A landscape with many peaks, sampled at points; each row gives a point and its height.
A climber steps from a point to the highest of its 2 nearest points, and stops where none of them is higher. Distance is the straight distance between rows; heights are no part of it.
sig: [62 113 89 89 114 99 116 104 76 112 124 115 106 106 103 118 89 75 96 147]  h=597
Pive: [77 136 78 91 119 160 137 87 110 91 86 107 90 124 114 144 69 52 118 69]  h=53
lazak: [94 99 113 109 136 118 121 115 116 119 60 123 83 152 111 134 102 86 133 98]  h=216
Vefom: [59 81 70 81 109 157 73 98 105 99 130 121 86 151 90 109 121 84 117 91]  h=392
vileb: [80 92 104 97 126 129 123 95 99 106 80 152 89 162 115 135 93 73 113 113]  h=169
kos: [89 91 107 126 139 58 105 112 102 140 89 121 109 118 123 102 100 94 120 137]  h=410
guf: [83 94 95 114 124 82 100 105 84 112 135 89 101 89 110 73 104 108 110 143]  h=641
pidug: [127 68 113 98 89 83 102 80 110 84 76 156 97 122 111 82 102 104 75 85]  h=632
meto: [105 105 144 85 87 58 143 89 77 108 100 115 133 50 140 128 81 104 72 146]  h=795
far: [107 126 131 85 77 50 120 104 93 118 78 113 135 49 105 119 76 89 64 142]  h=734
Lovu: [95 93 97 87 108 134 87 123 117 92 106 61 77 114 75 100 125 113 119 84]  h=320
gozib: [134 76 130 93 83 72 90 112 134 113 42 138 108 91 80 97 100 96 75 79]  h=368
kitol: [98 170 38 119 83 127 78 61 97 100 119 73 119 81 105 96 64 63 108 58]  h=620
fizik: [87 131 84 143 141 27 100 137 82 125 86 54 119 94 109 105 99 86 149 89]  h=311
biz: [106 110 33 120 80 99 51 81 100 89 127 92 91 90 93 66 98 111 93 41]  h=855
Mok: [97 120 102 62 77 133 108 114 123 91 68 106 88 105 68 135 98 80 82 86]  h=496
mel: [91 109 120 87 98 104 129 95 81 89 120 96 105 73 112 109 97 110 83 138]  h=786
bovu: [94 107 89 109 121 91 113 104 112 123 55 155 102 137 98 126 68 45 102 85]  h=252
Bemun: [112 65 100 118 109 109 78 119 115 91 109 68 82 117 85 86 128 137 118 69]  h=347
taf: [104 129 75 110 101 108 87 114 100 94 107 44 86 82 87 88 111 117 116 71]  h=708
Vune: [115 149 108 85 61 65 106 104 95 114 66 108 127 57 74 118 72 76 56 119]  h=666
pogip: [146 62 143 109 91 90 94 99 135 109 33 136 100 117 105 98 111 119 91 59]  h=345
mubu: [111 130 148 66 64 101 131 108 85 88 102 60 121 49 85 126 94 107 74 141]  h=146
tum: [121 104 100 114 112 107 112 102 120 97 71 102 80 105 108 108 104 115 111 66]  h=294
lotog: [81 84 105 60 86 100 107 103 84 97 101 154 106 134 86 139 93 72 69 119]  h=269
mis: [114 159 44 121 69 100 75 64 91 93 114 81 104 63 97 79 74 94 85 70]  h=508
vigi: [90 161 92 85 93 175 127 78 80 68 123 41 82 65 105 102 112 110 113 91]  h=911
Sep: [100 80 83 102 107 119 88 95 113 99 79 143 79 155 95 106 104 93 104 70]  h=356
mut: [102 64 143 110 134 143 116 105 102 93 107 81 81 137 117 94 132 135 139 111]  h=491
vadog: [108 112 61 97 80 102 65 114 124 105 73 108 93 105 62 102 94 81 89 40]  h=536
vazu: [135 61 157 92 63 81 132 65 111 78 92 103 127 44 143 95 89 127 74 110]  h=729
Disu: [67 80 85 99 115 84 98 94 72 113 135 146 107 123 107 98 92 84 87 151]  h=490
saf: [114 105 114 73 81 115 123 95 115 80 61 134 89 102 90 123 92 93 73 78]  h=444
kabos: [104 122 90 126 132 94 126 109 114 122 58 118 95 116 111 128 73 68 124 73]  h=198
rogev: [85 152 93 122 135 46 93 134 72 109 91 23 110 83 99 99 103 89 154 91]  h=279
sizin: [73 120 93 74 102 146 92 115 97 94 122 50 86 96 74 98 122 97 118 105]  h=282
vimo: [107 81 99 91 87 64 99 84 93 95 94 159 108 107 105 91 88 89 65 111]  h=583
dibez: [54 105 55 87 105 145 61 100 96 108 152 96 99 116 94 92 116 81 122 93]  h=481
Kizu: [128 68 119 106 96 130 117 69 110 60 107 113 80 98 127 78 108 141 92 81]  h=427
buda: [112 110 87 93 78 82 122 60 68 64 121 133 104 76 131 88 83 105 60 97]  h=657
buto: [115 41 144 108 95 82 99 102 120 110 107 94 118 89 110 78 104 120 103 138]  h=484
dosuz: [85 163 58 91 71 158 90 61 92 81 126 83 108 81 106 108 82 72 103 70]  h=763
gup: [85 135 63 82 72 147 81 81 99 81 125 85 94 87 92 101 101 92 94 77]  h=660
nit: [123 78 106 142 123 118 108 97 106 79 91 83 78 124 129 97 127 157 135 42]  h=386
luto: [97 78 128 107 117 69 117 90 98 119 87 147 115 108 132 106 95 99 94 141]  h=471
Vinaz: [105 140 117 74 67 86 80 121 98 106 101 34 118 61 47 92 101 91 83 143]  h=194
nerok: [100 64 119 71 74 95 82 124 120 101 104 105 107 107 52 99 102 98 72 127]  h=652
Vige: [139 63 143 89 69 65 119 62 111 83 71 141 121 68 135 86 94 114 62 92]  h=700
Noze: [95 118 122 77 78 105 84 114 83 95 134 19 111 60 56 68 109 104 101 147]  h=218
ziz: [144 62 122 107 85 57 98 70 112 97 54 161 112 97 124 67 101 104 70 74]  h=667
bosem: [78 133 98 83 90 92 115 107 78 108 112 96 115 79 93 119 87 79 84 145]  h=697
katup: [126 61 136 107 92 144 129 74 106 55 128 81 85 74 125 72 109 150 103 96]  h=446
Toz: [104 77 103 141 126 91 95 123 97 81 105 51 92 115 105 95 139 150 145 53]  h=365
buvi: [66 119 85 95 131 133 132 98 100 108 91 124 94 140 111 143 76 51 119 110]  h=114
deza: [96 63 141 117 142 82 102 118 97 122 108 72 105 111 121 84 123 117 144 138]  h=538
rup: [85 89 114 78 99 81 109 115 102 119 73 158 109 129 85 132 90 67 80 132]  h=313
Rurel: [96 89 121 82 92 102 136 78 56 76 139 121 105 81 127 119 94 115 74 126]  h=733
Por: [93 62 111 97 99 60 100 88 79 105 119 155 119 113 113 94 92 97 74 144]  h=529
radam: [105 133 70 98 87 113 85 108 116 101 86 77 89 88 76 104 96 92 99 68]  h=624
das: [117 97 105 72 65 103 128 62 51 50 143 117 103 73 126 105 90 117 55 94]  h=693
ruma: [102 142 94 83 66 159 100 76 82 66 137 40 95 55 84 87 113 121 90 97]  h=830
Ges: [103 89 62 115 93 49 65 98 97 116 108 137 107 98 90 66 82 91 72 103]  h=659
dez: [109 48 138 128 127 103 89 119 110 110 102 79 99 141 110 87 129 135 136 104]  h=514
viza: [87 62 124 101 123 132 106 104 99 98 118 105 85 136 102 93 121 118 116 127]  h=460
mogop: [102 113 165 68 91 104 156 106 81 89 105 68 119 52 119 131 100 111 91 148]  h=130
vik: [113 74 71 129 101 75 66 99 103 99 127 95 93 95 97 60 104 130 95 80]  h=868
kelo: [112 110 127 81 71 86 100 117 108 97 102 63 117 56 75 94 94 109 74 137]  h=168
baga: [115 131 50 131 87 48 63 111 101 127 87 94 113 74 76 82 76 86 88 69]  h=495
raf: [101 105 117 100 124 125 129 105 113 96 78 101 79 113 114 117 109 108 120 100]  h=260
Git: [106 124 55 112 78 52 68 90 94 116 102 125 117 77 82 73 70 75 66 97]  h=584
veso: [103 73 59 145 120 78 69 91 91 104 125 113 89 124 114 71 107 125 111 72]  h=810
Ditol: [105 86 128 75 91 91 88 141 130 111 83 74 101 99 57 103 110 99 95 121]  h=605
Zol: [108 70 133 108 122 157 125 93 102 71 127 64 74 100 114 78 129 145 129 93]  h=467
nik: [82 88 102 86 110 96 95 123 112 120 84 128 98 133 78 119 101 78 98 128]  h=361
bibe: [105 113 108 66 78 115 90 134 131 102 69 78 91 96 49 117 105 91 85 94]  h=553
fugam: [138 76 120 122 108 134 118 87 121 70 90 84 69 100 124 89 120 155 118 53]  h=404
Zibuk: [135 78 131 121 111 104 111 102 128 100 50 107 87 116 121 109 117 135 118 56]  h=323
Kosit: [58 76 82 63 89 139 78 98 92 94 130 132 97 142 84 118 114 78 91 113]  h=321
gimi: [90 151 92 101 121 118 128 107 96 100 91 61 87 83 112 111 93 87 125 103]  h=201
naf: [71 78 115 113 148 87 107 112 78 125 135 90 101 112 114 78 117 104 130 160]  h=581
guk: [104 132 81 102 87 135 81 96 91 82 135 21 86 64 81 67 119 128 111 81]  h=769
Figed: [105 35 170 105 108 91 108 105 119 126 89 88 124 111 122 91 113 114 125 152]  h=507
Topuz: [89 65 105 99 113 106 88 105 104 107 104 133 91 142 92 98 110 103 100 122]  h=415
romo: [117 88 54 134 94 90 65 99 104 85 116 83 84 98 92 77 113 138 104 34]  h=928
kap: [119 160 59 123 74 71 76 88 93 113 100 73 111 56 85 80 76 96 83 94]  h=439
kifum: [114 94 51 117 93 93 67 96 113 97 82 127 86 119 85 89 96 89 94 24]  h=470
Pizu: [90 161 102 109 139 82 119 123 84 110 85 34 94 81 114 107 93 80 148 106]  h=245
lero: [104 88 54 109 100 124 75 83 111 85 93 132 76 146 100 95 103 92 108 28]  h=416
bisi: [91 97 74 126 124 83 93 100 94 113 119 106 92 105 114 84 98 105 112 107]  h=718
muzi: [82 139 118 61 88 135 93 112 82 88 123 21 98 73 62 90 118 96 114 129]  h=243
lavik: [84 151 85 115 123 121 145 86 83 96 107 86 91 79 135 111 77 86 116 112]  h=158
nev: [110 127 76 130 123 89 113 113 111 111 70 92 92 100 106 118 87 92 123 55]  h=246
Dul: [121 79 151 81 70 71 135 80 86 87 106 110 130 48 133 113 87 118 67 130]  h=756
pime: [71 112 47 82 77 143 56 83 103 90 141 108 99 110 95 89 105 83 101 68]  h=567
pegav: [54 95 84 46 74 122 89 100 72 97 135 139 117 129 84 148 97 58 80 117]  h=247
bigol: [120 114 110 88 81 85 115 94 113 92 67 127 103 76 98 107 86 95 70 94]  h=409
lumek: [88 104 89 140 146 38 96 132 93 142 90 90 113 113 113 103 102 90 139 111]  h=355
zalit: [81 72 85 81 92 105 58 123 114 109 118 94 96 122 56 90 115 95 91 113]  h=717
fufe: [108 87 103 110 115 90 103 99 112 117 56 163 93 148 104 112 93 77 100 87]  h=303
gedaf: [95 69 149 108 126 84 126 96 104 121 93 111 115 102 139 104 109 112 114 153]  h=474
donel: [77 83 61 108 107 74 55 122 105 131 115 111 102 126 73 88 101 85 100 111]  h=814
leko: [104 69 81 124 107 42 59 117 109 132 105 122 109 110 85 73 99 103 92 109]  h=725

Call two points neighbours if one is among the 2 nearest of the other. Go from one point of each pair to the other, from neighbour to neighbour, staying as high as possible. Name the lowest point that can't be avoided.
Figed and donel -> bigol
meto and Figed -> luto
donel and dosuz -> kap
mel and meto -> Disu

For each start below, name the point where the climber stops.
kabos -> vigi
Mok -> donel
pegav -> dosuz
vadog -> vigi
deza -> romo
luto -> meto

For each start below, name every point that the climber comes to, in order.
saf -> Mok bibe Ditol nerok zalit donel
Pizu -> rogev fizik lumek kos luto Por vimo pidug ziz Vige vazu Dul meto
Pive -> kabos bovu fufe Sep lero kifum vadog radam taf guk ruma vigi
dez -> deza naf guf bisi veso vik romo
